A landscape with many valleys, sampled at points; each row gives a point and its height.
From any point a ball rolls to the lowest of the 4 points nearest to it. It stops when none of these is lower. Distance is the straight distance between rows; heights are no part of it.
Z669: [-10  -4  -8   4   2  -3 -12   8  19   7 -23  23  11  18  -1   8 -13  16
  -6   3   1 -11  -9  12  14  11   1 -19  12  14   9   2   1  -8 -13]  (h 18.3)
Z362: [  8   6   3   0   3  -2   7  -5 -15  -7  15 -12  -2 -12  -3  -4   0 -14
   5   0  -6   8   1  -7  -7  -8   2  16 -13 -12  -5  -3   0   5  12]  (h 31.3)
Z385: [  4   6  -9 -20   5  -5 -24  -1   1 -12 -17  -1 -26   4 -13  14  13  16
 -16 -17  37  -2   1   6 -14  12  12 -21  13 -23  23  -1 -31 -26 -12]  (h 50.6)
Z777: [  4   3   3 -10   2  -7 -15   1  -3 -12   0  -8 -24  -1 -10   7   5   5
 -11 -10  27   2   1   5  -9  10   6  -9   2 -20  15   3 -21 -12  -5]  (h 34.7)
Z756: [ -7  -4  -7   3   4   1 -10   8  17   5 -21  21  15  13   7   2  -7  10
  -3   1  -6  -9  -4   8  13   5  -3 -13  10  18   1   0   7   0  -6]  (h 11.2)
Z494: [  7   0   3   8  -2   1  11  -4 -19   1  25 -17   6 -13   0 -12   2 -26
   5   3 -18   6   4  -8   0 -14  -2  23 -13  -4 -21  -1  14  19  18]  (h 28.4)
Z251: [-2 -2  0 -7 -2 -1  0  0  1  0 -2 -3 -4  2  1 -3  2  3  2 -4  3 -3  5 -6
 -3  1  2 -1  2  0  1  0  0  1 -1]  (h 51.5)
Z623: [ -1  -1  -3  -4   2   0  -9   1   5  -7  -4   0 -10   3  -4   8   4   7
  -6  -4  17  -1  -1   0  -2   5   7 -14   6  -1   9   6 -13  -9 -10]  (h 22.9)
Z954: [  0  -1   2   8  -4   5  20   3  -8   3  18  -4  15  -8   5  -9  -4 -18
  10   6 -28  -1   1 -12   0 -16  -7  22  -7  11 -25  -3  22  16  10]  (h 23.8)
Z403: [  4   1   5   6  -4   2  13   1 -14   2  23 -11   7 -12   1 -10  -2 -21
   7   5 -19   5   1  -5   2 -11  -3  21 -10  -2 -19   0  12  14  13]  (h 31.7)
Z876: [  4   3  -3  -5   0  -3  -6   2  -7  -6   6 -13 -15 -12  -6  -1   4   0
  -3  -4  13  -4   3  -1 -12   4   7  -4  -2 -18   5   5  -8  -6   4]  (h 18.7)
Z833: [ -3  -2  -4  -2  -2  -1 -10   2  11  -2  -8   6  -1  11  -2   6   4   9
  -5  -3  12  -1  -1   1   4   5   5 -11  10   2  10   5  -7  -4  -9]  (h 18.8)
Z350: [ -1  -1   1   9  -5   6  20   2  -6   3  17  -2  13  -7   5  -7  -6 -14
  11   6 -24  -2  -1  -9   2 -11  -6  19  -5  10 -19   0  17  13   6]  (h 26.9)
Z453: [  2   2   0  -6  -1  -3 -12   2  -1  -9   1  -7 -20  -3  -9   6   4   6
  -7  -6  23   0   0   4  -6   8   5 -12   2 -14  10   5 -16 -11  -7]  (h 26.8)
Z787: [ 16   6   4   5   0   3   6 -12 -24  -6  22 -25  -9 -20  -4  -3  11 -19
  -3  -5   5  17   3  -4 -14 -11   1  21 -16 -21  -7  -2  -1   2  20]  (h 24.8)
Z878: [  6   0   3   8  -3   3  14  -1 -16   3  25 -16   8 -13   1 -12   2 -25
   7   6 -21   6   4  -7  -1 -14  -5  22 -12  -2 -23  -2  15  18  17]  (h 30.9)
Z576: [ -8  -4  -8   4   2   1  -9   7  17   3 -19  21  10  12   2   5  -6  12
  -3   3   0  -9  -4  10  13   6   1 -14  10  13   3   0   3  -2  -8]  (h 15.4)
Z837: [  3   5  -5 -17   2  -5 -21  -1   4  -6 -15   1 -22   7 -12  11  11  19
 -13 -12  32   2   0   7  -6  13   7 -20  10 -19  20  -1 -26 -21 -12]  (h 50.0)
Z146: [-4 -3  2 -1 -4  3  1  2  8  4 -7  4 -1  3  4 -2  3  7  2  4 -1 -2  5 -1
  4  2 -2 -4  3  7 -1 -3  4  4 -2]  (h 42.8)
Z58: [ -3  -3   6   3  -2   5  12  -1   2   4   3   4   3  -3   8  -4  -3   1
   9   7 -12   2   1  -3   4  -2  -8   5  -3  11  -6  -1   8   5   0]  (h 41.2)
Z545: [  4   4  -1  -6   2  -7 -11  -2 -10 -12   6 -15 -22 -10 -10   3   5   1
 -10  -9  22  -1   4   2 -13   8  11  -1  -2 -26  12   7 -15  -8   3]  (h 41.0)
Z424: [-13   3  -4  -6   0  -8 -16   9  22   9 -41  22   2  25  -1  11 -16  28
  -8   0  13  -9  -9  20   8  15   3 -31  16  13  22  -2  -7 -19 -22]  (h 67.0)
Z493: [-11  -3  -4  -2   2  -6 -13   8  21  12 -35  25   7  25   1   9 -20  23
  -9   2   3  -9 -11  18  14  15   1 -27  16  21  16   4   0 -15 -24]  (h 30.0)
Z842: [ -2  -1  -3  -4   0   1 -10   1   7  -5  -5   2  -5   7  -2   5   4   6
  -5  -4  13  -3   1   0   0   3   7 -12   8   2   8   5  -8  -5  -9]  (h 20.1)
Z119: [  3   2  -1  -6   0  -4  -9   2  -5  -8   5 -12 -19 -10  -8   2   4   1
  -6  -5  18  -2   2   2 -10   6   6  -7   0 -17   8   6 -11  -7   0]  (h 20.3)
Z527: [ 12  -3   2  11   1   4  15 -11 -26   1  30 -24   3 -19   0 -14   7 -28
   5   2 -22  10   8 -14  -4 -16  -2  27 -18  -5 -23  -6  19  23  27]  (h 25.0)
Z629: [ -7   0  -2  -1   2  -5 -15   4  17   4 -19  15   5  18  -2   9  -2  17
  -7  -2  14  -2  -5  11   6  11   3 -18  12   3  19   3 -15 -13 -13]  (h 18.5)
Z829: [-11  -5  -6   1   1  -5 -12   8  21  11 -30  25   9  23   1   8 -19  19
  -8   2   2 -10 -11  15  14  13   0 -24  15  19  12   5   2 -13 -19]  (h 23.4)
Z19: [ -2  -3   5   5  -3   6  15   0   0   5   7   3   5  -5   7  -4  -4  -1
  10   6 -13   1   0  -5   3  -3  -7   8  -3  10  -8   1   8   6   1]  (h 33.4)
Z510: [ -3   2  -7 -11   6  -5 -18  -1  11   3 -26  14  -8  12  -5  14   4  22
 -11  -1  26  -3  -1  12   0  15  11 -28  11  -5  22   2 -24 -23 -14]  (h 21.0)
Z583: [ -1  -1  -4  -5   0   0  -6   2   2  -6  -2  -2 -10   0  -3   4   4   4
  -4  -4  13  -4   2  -3  -4   3   7 -11   5  -1   5   5  -8  -5  -6]  (h 23.6)
Z964: [-1 -2  6  1 -3  3 11  0  1  6  4  1  0 -3  5 -4 -2  2  8  5 -9  1  1 -4
  2 -1 -7  6 -3  7 -6 -1  6  4  2]  (h 44.0)
Z935: [ -5  -6   3   4   4   6   4   1  11   2 -12  12   9   5  13  -1  -3   5
   4   5 -11  -2   1   2   8   0  -6  -2   2  19  -3  -3   9   5  -2]  (h 58.9)
Z457: [ -5  -8   8   8   3   4   8   0  13   5  -6  12  19   7  15  -5  -8   0
   9   4 -19  -2  -2   1  12  -1 -12   4   0  21  -3  -1  15  12  -5]  (h 57.4)
Z694: [ -2  -3   4   7  -8   8  22   0  -4   6  15   2  21   0  11 -13  -3 -15
  13   6 -36  -2   2 -11   6 -13 -14  25  -6  16 -27  -4  31  22   9]  (h 14.3)
Z937: [ 2  1  6 -5  0 -3  7 -2 -8  0  9 -4 -1 -5  0 -5 -2 -6  6  0 -7  3  2 -8
 -5 -4 -3 11 -6 -5 -5 -1  1  4  6]  (h 29.6)
Z615: [ 0 -2  7 -2 -4  1 10 -1 -4  5  8 -1  0 -5  2 -6 -3 -2  8  2 -9  3  2 -5
  1 -2 -6  9 -3  2 -6 -1  5  4  4]  (h 37.2)
Z988: [ -8  -5  -9   2   4  -1  -9  10  20   8 -22  23  16  16   5   2 -11  12
  -4   0  -6 -11  -8  10  14   8  -2 -16  12  19   3   2   7  -3 -10]  (h 15.9)
Z120: [-11   0  -3   1   0  -7 -14   7  19   8 -28  20   6  21  -3  10 -13  23
  -7   2   9  -8 -10  16  11  13   2 -23  12   9  19  -1  -8 -14 -16]  (h 25.5)
Z533: [  1  -3  10   9  -4   5  25   0 -10   5  20  -5  20  -6  10 -15  -4 -21
  11   8 -41   3   3 -15   4 -18 -15  31 -14  16 -32 -10  31  24  15]  (h 28.1)
Z850: [  6   2   6   4   0  -2  10  -5 -18  -3  21 -12   2 -11  -3  -7   0 -22
   5   1 -12   7   2  -7  -2 -10   1  22 -12  -7 -14  -1   7  13  13]  (h 26.5)
Z5: [ -2  -2   4   7  -6   7  21   1  -6   5  15   1  19  -2   9 -11  -4 -17
  11   5 -33  -2   3 -12   4 -15 -12  25  -5  15 -26  -3  28  21   9]  (h 18.1)
Z60: [ -9  -4  -7   4   0  -1 -10   7  17   3 -18  18   8  14  -1   7  -4  15
  -4   3   3  -9  -5  10  13   7   2 -15  10  10   6   1  -2  -3 -10]  (h 16.4)
Z649: [ 14   3   3  15  -1   4  13 -15 -28  -6  37 -32  -5 -24  -5  -4  12 -24
  -1  -8  -1  14   5 -12 -15 -16  -2  25 -17 -18 -12  -3   6  12  27]  (h 24.6)
Z467: [-1 -2  6 -5 -2 -1  6 -1 -2  4  4 -2 -2 -3  3 -5  0  0  6  0 -5  1  4 -6
 -1  0 -5  6 -3  0 -3 -2  3  3  3]  (h 51.1)
Z166: [ 1  0  0 -8  0 -2  2  0 -4 -3  2 -5 -7 -3 -1 -3  1  0  1 -4  2 -2  5 -8
 -7 -1  2  0 -1 -4  0 -1 -1  0  2]  (h 37.7)
Z643: [ -5   2  -6  -9   6  -5 -17   0  14   4 -26  15  -2  15  -2  13   2  20
 -11  -2  22  -2  -1  12   0  14   9 -25  12  -1  22   3 -22 -21 -13]  (h 19.5)
Z159: [ 13   9   1  -2   1   0   3  -5 -17  -5  11 -17  -8 -17  -3  -3   8 -13
   2  -3   2   9   2  -2 -13  -8   3  14 -12 -21  -2  -2  -4  -1  15]  (h 20.7)
Z29: [ -5  -5  -1   3   4   5  -2   4  14   2 -14  15   9   7  10   0  -3   7
   1   5  -8  -4   1   4  10   1  -4  -6   4  17  -2  -3   6   4  -3]  (h 35.3)
Z853: [  3   0   7   1  -2  -3  11  -2 -13   1  20  -7   3  -8  -1  -7  -3 -16
   8   2 -13   5   0  -6   0  -8  -3  18  -9  -5 -13   0   5  10   9]  (h 25.9)
Z507: [ -1   4  -7 -12   4  -4 -18  -2  10   0 -21  10 -13   9  -8  13   8  21
 -11  -2  27   0  -2  10  -1  13  10 -26  10 -10  19   1 -25 -22 -14]  (h 31.5)
Z160: [  4   5  -3  -6   2  -3   0   1  -8  -6   5 -11 -10 -12  -4  -2   3  -2
   2  -3   6  -3   3  -4 -12  -1   6   1  -4 -13   2   0  -4  -5   5]  (h 14.8)
Z42: [  3   0   2   9  -3   5  19   4 -12   4  22 -12  14 -12   4 -12  -1 -23
  10   9 -27   3   2  -9   0 -18  -6  23 -12   5 -26  -6  20  18  16]  (h 28.2)
Z840: [  1   1   1   9  -5   5  19   3  -9   3  20  -6  13 -10   4  -8  -4 -18
  10   7 -24   1   1  -9   1 -14  -6  20  -7   8 -23  -1  18  14  10]  (h 26.1)
Z560: [ 13   6   4  11  -1   4  11 -12 -24  -7  26 -26  -4 -20  -4  -4   9 -23
   1  -3  -2  15   0  -8 -11 -15   0  23 -17 -16  -9  -4   4  10  19]  (h 17.8)
Z356: [ -8  -1  -4   2  -1  -4 -14   5  19   4 -19  16   6  18  -3   9  -4  17
  -6   1  10  -5  -6  12  10  10   2 -17  12   5  17   2 -10 -10 -13]  (h 18.2)
Z904: [ -7  -3  -5   4  -2   0 -10   6  16   1 -14  13   5  14  -1   5   0  12
  -3   1   7  -6  -3   7  11   6   2 -13   9   6   8   2  -4  -3  -9]  (h 17.0)
Z307: [-4 -5  4  4  2  5  6  2  9  3 -9 10  6  1 10 -1 -2  6  5  6 -9 -2  3  0
  7  0 -5 -1  1 17 -3 -3  8  5 -2]  (h 68.1)
Z971: [ -3  -6   2   9  -4   7  19  -2   1   3  11   5  16  -1   9  -6  -7  -8
  12   5 -23  -3  -1  -7   5  -6  -9  17  -1  16 -13   2  19  14   1]  (h 22.8)
Z693: [  9   5   3   9   1   0  10  -9 -22  -7  22 -19   0 -14  -4  -5   3 -23
   3   0  -8  11   1  -9  -6 -14   3  22 -15 -11 -11  -3   6  13  15]  (h 19.9)
Z941: [-12  -1  -4  -4   1  -7 -14   8  21  11 -38  25   4  26   0   9 -19  26
  -8   2   7 -10 -11  20  12  15   1 -29  16  18  19   1  -3 -16 -24]  (h 40.6)
Z334: [  1  -1   6   7  -3   6  22   1 -11   3  19  -6  19  -6   9 -13  -3 -21
  10   6 -36   2   4 -15   1 -19 -12  28 -11  14 -30  -9  27  22  14]  (h 23.0)
Z292: [ 12  -1   1  15  -1   5  16 -16 -30  -4  36 -28  -2 -23  -4  -9  11 -25
   4  -3 -14  11   7 -17 -11 -19  -1  27 -20 -11 -19  -8  17  20  29]  (h 22.5)
Z784: [  0  -3  10  11  -7  10  26   1  -4   9  17   4  22  -3  14 -16  -3 -17
  16  12 -44   2   0 -10  11 -14 -21  27 -13  22 -33  -8  37  23  11]  (h 24.4)
Z117: [ -4  -7   5   8   0   6  14  -3   5   3   4   7  14   1  11  -4  -7  -4
  10   6 -19  -1   0  -5   6  -3  -9  10  -1  18  -6   2  14  10  -2]  (h 11.4)
Z281: [ -6  -1  -3   0  -1  -2 -13   4  16   1 -13  12   5  16  -1   8   1  13
  -6  -1  11  -3  -3   8   8   8   3 -14  12   3  14   3 -11  -7 -12]  (h 17.5)
Z704: [ -3  -5   2   8  -8   8  21  -1   0   8  11   7  22   1  12 -12  -4 -10
  14   6 -34  -5   1  -8  10  -9 -15  21  -4  18 -22  -2  31  22   4]  (h 6.8)
Z728: [ -3  -4   2   8  -6   7  20   0  -2   4  14   3  19  -1   8  -9  -6 -12
  12   4 -28  -4   1 -11   4 -10 -10  20  -1  15 -19   0  24  17   4]  (h 21.9)
Z188: [ -2   2  -5  -9   5  -4 -16  -1  10   0 -21  13  -9  10  -4  13   6  19
 -10  -1  23   0  -2  10  -1  13  10 -24   9  -4  18   3 -23 -20 -13]  (h 27.6)
Z452: [-10   1  -3  -6   3  -8 -18   5  19   8 -30  16   5  20   0  10  -5  23
 -10  -3  18  -4  -5  16   3  15   5 -26  14   3  24   1 -17 -20 -14]  (h 22.1)
Z49: [  9   6  -2  -5   2  -2  -2  -1 -11  -5   7 -14 -12 -16  -4  -3   7  -5
   0  -3   7   0   4  -1 -13  -1   5   5  -7 -20   3   1  -5  -4  10]  (h 17.1)
Z415: [  2   3  -4  -5   1  -1  -4   3  -4  -7   3 -10 -12  -9  -5   1   3   0
  -2  -3  11  -4   3  -3  -9   2   5  -7   0 -10   4   3  -7  -6   0]  (h 18.9)
Z154: [  3   3   2  -7   2  -2   5  -1 -10  -4   7  -9  -5  -8  -1  -4   1  -4
   5  -2  -1   0   3  -8 -10  -4   2   7  -6  -8  -1  -3  -1  -1   6]  (h 33.0)
Z789: [  3   5  -8 -19   3  -6 -23  -2   5  -6 -18   2 -21   8 -12  13  12  20
 -14 -14  34  -1   1   6  -8  14  10 -24  13 -21  23   0 -28 -24 -14]  (h 47.8)
Z267: [ -3  -6   2   9  -6   8  20  -3   1   5  11   6  19   1  10  -9  -6  -9
  13   5 -27  -4   0  -9   7  -8 -11  19  -1  16 -15   2  25  17   1]  (h 16.7)
Z614: [  1   1  -2  -5   1  -1 -10   2   2  -8  -1  -4 -16  -1  -7   7   4   6
  -5  -4  20  -1  -1   2  -5   6   6 -14   3  -6   8   6 -14 -11  -8]  (h 27.5)
Z110: [  4   4   1  -7   2  -7 -13  -2  -8 -14   3 -13 -24  -6 -10   5   4   2
 -11 -11  25   1   3   3 -12  10  10  -3  -1 -24  15   4 -18 -11  -1]  (h 33.5)
Z132: [  5   6  -6 -18   5  -6 -22   0  -1 -13 -13  -3 -27   4 -13  13  11  14
 -15 -15  34  -1   1   5 -14  12  11 -19  10 -23  22  -2 -29 -23 -11]  (h 49.5)
Z304: [  3   2   0  -6   0  -4 -11   3  -4  -8   4 -11 -21  -7  -9   4   4   2
  -7  -6  21  -1   1   3  -9   9   6  -8   0 -18  10   6 -14  -9  -2]  (h 22.3)
Z477: [ -2   5 -10 -15   2  -6 -23  -2  11   1 -26   6 -15  11 -12  13  10  25
 -15  -7  35  -3   0  12  -3  15  13 -30  14 -17  25   1 -27 -23 -15]  (h 45.8)
Z858: [  0   1  -3  -6   3  -1 -12   1   8  -6  -8   6 -10   6  -4  11   6  11
  -7  -3  20   1  -2   4  -1   8   8 -18   8  -1  13   5 -18 -13 -12]  (h 28.3)
Z546: [ -3   0  -4  -4   2  -3 -14   1  13  -2 -12  10   0  13  -1   9   3  11
  -7  -2  16   0  -3   4   3   8   6 -17  11   2  15   6 -15 -11 -13]  (h 18.4)
Z921: [ 11   8  -1  -4   2  -1   2  -4 -15  -5  10 -15  -9 -16  -3  -4   7  -9
   2  -2   3   6   3  -3 -12  -5   4  10  -9 -20  -1  -2  -4  -3  13]  (h 19.1)
Z926: [ -6  -4  -6   3   2   3  -6   6  15   3 -17  17   9   9   6   2  -3   9
  -1   4  -3  -7   0   7  11   3  -1 -11   7  15  -1  -1   5   2  -5]  (h 19.0)
Z696: [  3   4   1 -11   1  -6 -16   1   0  -9  -3  -5 -23   1 -10   9   7  10
 -10  -9  27   3  -2   5  -6  10   5 -13   4 -17  15   2 -21 -15  -8]  (h 41.5)
Z67: [-12   3  -5  -7   0  -8 -18   8  22  10 -39  18   3  24   0  10 -12  27
  -9  -2  18  -8  -8  20   5  14   3 -30  16   7  25  -2 -11 -21 -19]  (h 59.8)
Z112: [ -4  -7   7   6   3   6  10  -1   9   3  -4  10  13   4  13  -4  -7   0
   8   6 -16  -1   0  -1   8  -1  -9   5  -1  20  -3  -1  13   9  -3]  (h 41.7)
Z752: [ -1  -1   5   5  -4   5  16   1  -4   5  14  -1   6  -7   3  -6  -5  -8
  11   7 -16   2  -1  -6   2  -6  -8  13  -4   6 -12   1   9   8   4]  (h 38.6)
Z289: [ -5  -3  -3   1  -3   2 -10   4  14   0 -10   9   3  11   1   3   3  11
  -2   0   8  -5   1   4   8   4   2 -11   8   4   6   1  -2   0  -7]  (h 17.6)
Z809: [  1   1   8  -1  -3  -1  11  -1  -9   3  15  -4   1  -7   1  -6  -4 -10
   8   2 -12   5   0  -5   1  -4  -6  14  -6  -2 -10   0   6   7   7]  (h 26.3)
Z295: [ 0  0 -2 -6  0 -1 -3  2 -2 -5  0 -7 -9 -4 -3  0  3  1 -1 -4  8 -5  4 -6
 -8  1  6 -6  1 -4  3  2 -4 -3 -1]  (h 24.1)
Z843: [ -9   1  -7 -10   5  -7 -21   5  17   7 -34  16   1  19   0  12  -4  22
 -12  -4  23  -6  -3  16   0  16   8 -28  15   1  25   2 -19 -23 -14]  (h 10.4)
Z591: [  2   2   0  -8   0  -3 -13   1   4  -7  -6   0 -19   2  -9   9   6  11
  -7  -4  24   3  -3   5  -3   9   5 -18   5  -8  12   4 -19 -15 -11]  (h 37.4)
Z10: [  2   0   3   8  -5   4  16   4  -9   3  22  -8  10 -11   2  -9  -3 -18
   9   7 -19   2   0  -6   1 -13  -6  18  -7   3 -20   0  13  13  10]  (h 28.5)
Z806: [-10  -2  -5   4   0  -4 -12   7  18   6 -22  19   8  19  -2   9 -10  18
  -6   2   5  -9  -8  13  13  11   2 -19  12   9  13   1  -6 -10 -14]  (h 19.4)
Z928: [  5   1   3  10  -1   5  21   1 -15   3  23 -15  15 -15   6 -15   0 -25
   9  10 -31   5   4 -13  -2 -20  -8  25 -16   7 -28  -9  22  21  19]  (h 30.6)
Z845: [ 14   8   4   5   1   2   7  -9 -20  -7  20 -21  -5 -17  -3  -5   7 -19
   2  -2   0  14  -1  -5 -11 -11   1  19 -16 -17  -6  -3   0   5  16]  (h 9.2)
Z84: [  1   3  -4  -9   2  -3 -16   0   7  -3 -14   7 -15   6  -8  12   8  16
  -9  -3  25   3  -3   8  -1  11   7 -21   8  -7  16   2 -24 -19 -13]  (h 41.9)
Z8: [ 10  -2   3  10  -1   3  13  -9 -24   1  28 -21   5 -17  -1 -13   5 -29
   3   2 -19   8   7 -12  -3 -15  -1  26 -16  -5 -21  -4  17  21  23]  (h 26.6)
Z208: [ -6  -3  -3   1  -3   3  -5   4  12   2 -11   8   3   7   3   0   3   9
   0   3   2  -5   3   3   9   1   0  -8   5   7   1   0   2   3  -5]  (h 21.4)
Z364: [  6   3   6   0   0  -4   9  -5 -16  -4  18 -10   0 -10  -2  -5  -2 -16
   6   0  -9   8   0  -6  -4  -8   0  19 -11  -8  -9  -1   3   8  11]  (h 24.3)
Z887: [ -2  -4   2   8  -4   6  20   0  -2   3  13   3  14  -3   7  -5  -7 -10
  10   5 -23  -2  -1  -9   4  -8  -8  17  -2  15 -14   3  17  12   3]  (h 26.0)
Z815: [ 11   5   4  10   1   2  10 -11 -22  -7  24 -22  -3 -17  -5  -4   5 -23
   3  -1  -5  13   0  -8  -8 -14   2  22 -17 -14 -10  -4   4  11  17]  (h 16.8)
Z417: [  0   5  -8 -15   2  -5 -21  -1   9  -2 -21   7 -16   9 -11  13  11  23
 -12  -5  31  -1   0   9  -3  14  10 -25  11 -15  21   0 -26 -22 -14]  (h 40.5)
Z303: [ -6  -4  -4   3   2   4  -5   5  14   2 -15  14   6   7   6   2  -1   9
   0   5  -3  -6   0   6   9   2  -1  -9   6  14  -1  -2   5   3  -4]  (h 23.5)
Z741: [ -6  -9   3  12  -4   7  16  -2   9   6   5   8  22   5  12  -9  -9  -4
  13   6 -26  -5  -2  -4  13  -4 -14  12  -1  19 -10   2  25  20  -2]  (h 73.2)
Z94: [  8  -2   3   9  -1   3  13  -4 -19   3  27 -19   8 -16   2 -15   4 -28
   6   5 -22   8   6  -9  -1 -16  -3  23 -14  -3 -23  -4  18  20  22]  (h 29.0)
Z495: [ 11   2   2  14  -1   3  13 -13 -27  -5  30 -25  -1 -18  -4  -7   7 -25
   2  -2 -11  10   3 -13  -8 -17   2  24 -19 -10 -16  -5  12  18  22]  (h 20.9)
Z880: [  7   5  -3  -6   1  -4  -7   0 -11  -6   7 -15 -16 -14  -6  -2   6  -3
  -4  -6  14  -1   4   1 -12   3   8   2  -3 -24   5   5  -8  -5   7]  (h 18.6)
Z425: [  1   2  -2  -4   0  -1  -8   4   0  -8   1  -7 -16  -5  -7   5   4   4
  -5  -4  19  -3   0   1  -7   6   6 -12   3  -9   7   6 -13  -9  -6]  (h 24.5)
Z540: [ -2  -3   4   8  -2   7  18  -2   0   3  10   3  11  -4   7  -3  -6  -6
  10   6 -18  -1  -1  -7   3  -6  -7  14  -2  15 -11   2  14   9   0]  (h 26.2)
Z781: [  3   4  -3  -5   1  -2  -3   2  -5  -6   4 -11 -13 -11  -5   0   3   0
  -1  -4  11  -5   2  -2 -11   2   6  -4  -2 -14   4   2  -7  -5   2]  (h 17.2)
Z745: [  7   1   3   8   0   0  11  -8 -22  -5  24 -17   1 -12  -3  -7   1 -25
   3   2 -13   9   2  -8  -2 -13   1  23 -15  -7 -16  -1   8  16  15]  (h 23.2)
Z635: [ -3   0  -3  -5   4  -4 -14   0  12   0 -16  12  -2  12  -2  12   3  14
  -8  -3  18   1  -4   8   2  11   7 -19  11   0  17   6 -19 -16 -12]  (h 20.2)
Z13: [  8  -1   3  10  -1   4  17  -1 -18   4  26 -19  11 -16   4 -15   3 -27
   7   6 -25   7   5  -9  -2 -16  -5  24 -15   0 -26  -5  19  21  22]  (h 31.0)
Z44: [ -7   1  -8 -12   6  -6 -20   2  15   5 -32  16  -4  16  -3  13  -1  23
 -13  -2  26  -7  -1  15  -1  16  11 -29  13  -2  23   3 -23 -24 -15]  (h 13.1)
Z753: [ -6  -6   4   4   5   3   0   5  17   4 -15  16  18   9  15  -3  -7   5
   4   2 -15  -3  -2   4  12   0 -11  -5   4  23  -2  -4  12   7  -4]  (h 69.4)
Z638: [-2 -3  5  1 -2  4  9  0  4  5 -2  3  1 -1  7 -3 -1  4  8  6 -7  0  2 -3
  4 -1 -6  3 -1  9 -4 -2  7  4  0]  (h 57.2)
Z514: [-4 -3 -2 -2 -3  1 -6  2 10  0 -7  4 -1  7  0  0  4  7 -2 -2  8 -3  4 -1
  3  3  2 -8  7  3  4  2 -2  1 -5]  (h 20.0)
Z970: [  5   5   0 -15   4  -8 -19   0  -3 -14  -7  -5 -27   2 -10   9   8   9
 -13 -13  31   2   2   4 -12  11   7 -12   5 -21  19  -1 -27 -19  -8]  (h 43.8)
Z71: [ 15   5   5   9   0   5   9 -13 -25  -6  27 -28  -8 -21  -4  -4  11 -22
  -2  -6   3  17   2  -6 -13 -12  -1  23 -17 -19  -8  -3   0   5  22]  (h 25.4)
Z585: [  4   3   7  -3   0  -4   8  -4 -12  -2  14  -7  -1  -8  -1  -6  -3 -12
   7   0  -9   6   1  -7  -4  -6  -1  15  -9  -7  -7  -1   1   6   9]  (h 15.2)
Z958: [-11  -2  -5   2   1  -6 -13   7  19   9 -29  22   7  21  -2  10 -15  21
  -7   2   6 -10 -11  16  13  13   1 -22  13  13  16   0  -5 -13 -18]  (h 24.2)
Z329: [-2 -4  5 -3 -4  2  5  1  3  6 -1  1 -2  0  4 -4  1  5  5  3 -4  0  4 -4
  1  1 -4  1  0  5 -4 -2  5  4  1]  (h 66.6)
Z535: [ -6  -9   6  11  -1   6  13  -2  11   5   1   9  21   6  13  -7 -10  -2
  12   5 -22  -4  -2  -1  12  -2 -14   9  -1  20  -7   1  20  17  -5]  (h 67.6)
Z73: [  6   6   2  -4   3  -3   6  -3 -13  -5   9 -10  -4 -11  -2  -4   1  -9
   5  -1  -2   4   2  -7 -10  -6   2  11 -10 -12  -2  -4  -2   1   9]  (h 25.1)
Z185: [ -4  -6   6   5   1   7  12  -1   6   3  -2   7   8   0  12  -2  -4   1
   8   8 -13  -1   0  -2   6  -1  -7   5  -2  17  -5   0  10   6  -1]  (h 43.9)
Z578: [  4   5  -3 -17   2  -7 -20  -1   1  -8 -12  -1 -23   6 -11  11  10  15
 -14 -12  31   2   0   6  -8  13   6 -19   8 -19  19  -1 -26 -20 -10]  (h 51.0)
Z410: [ -6   1  -4  -5   4  -4 -16   2  15   2 -19  14   2  17  -2  11   0  16
  -8  -3  17  -1  -4  10   4  12   6 -20  12   2  20   3 -18 -17 -13]  (h 19.6)

For each start below, name the point where the ball stops.
Z10 -> Z704
Z424 -> Z756
Z94 -> Z845
Z638 -> Z117
Z208 -> Z756
Z583 -> Z756
Z878 -> Z845
Z614 -> Z756
Z13 -> Z845
Z350 -> Z704

Call two points neighbours if one is among the 4 nearest of the other. Go from one point of each pair to the other, from neighbour to neighbour, staying as low as possible. Name the highest point that can't be avoided.
Z117 / Z704 -> Z971
Z845 / Z843 -> Z295
Z585 / Z843 -> Z73
Z756 / Z843 -> Z410
Z845 / Z160 -> Z159
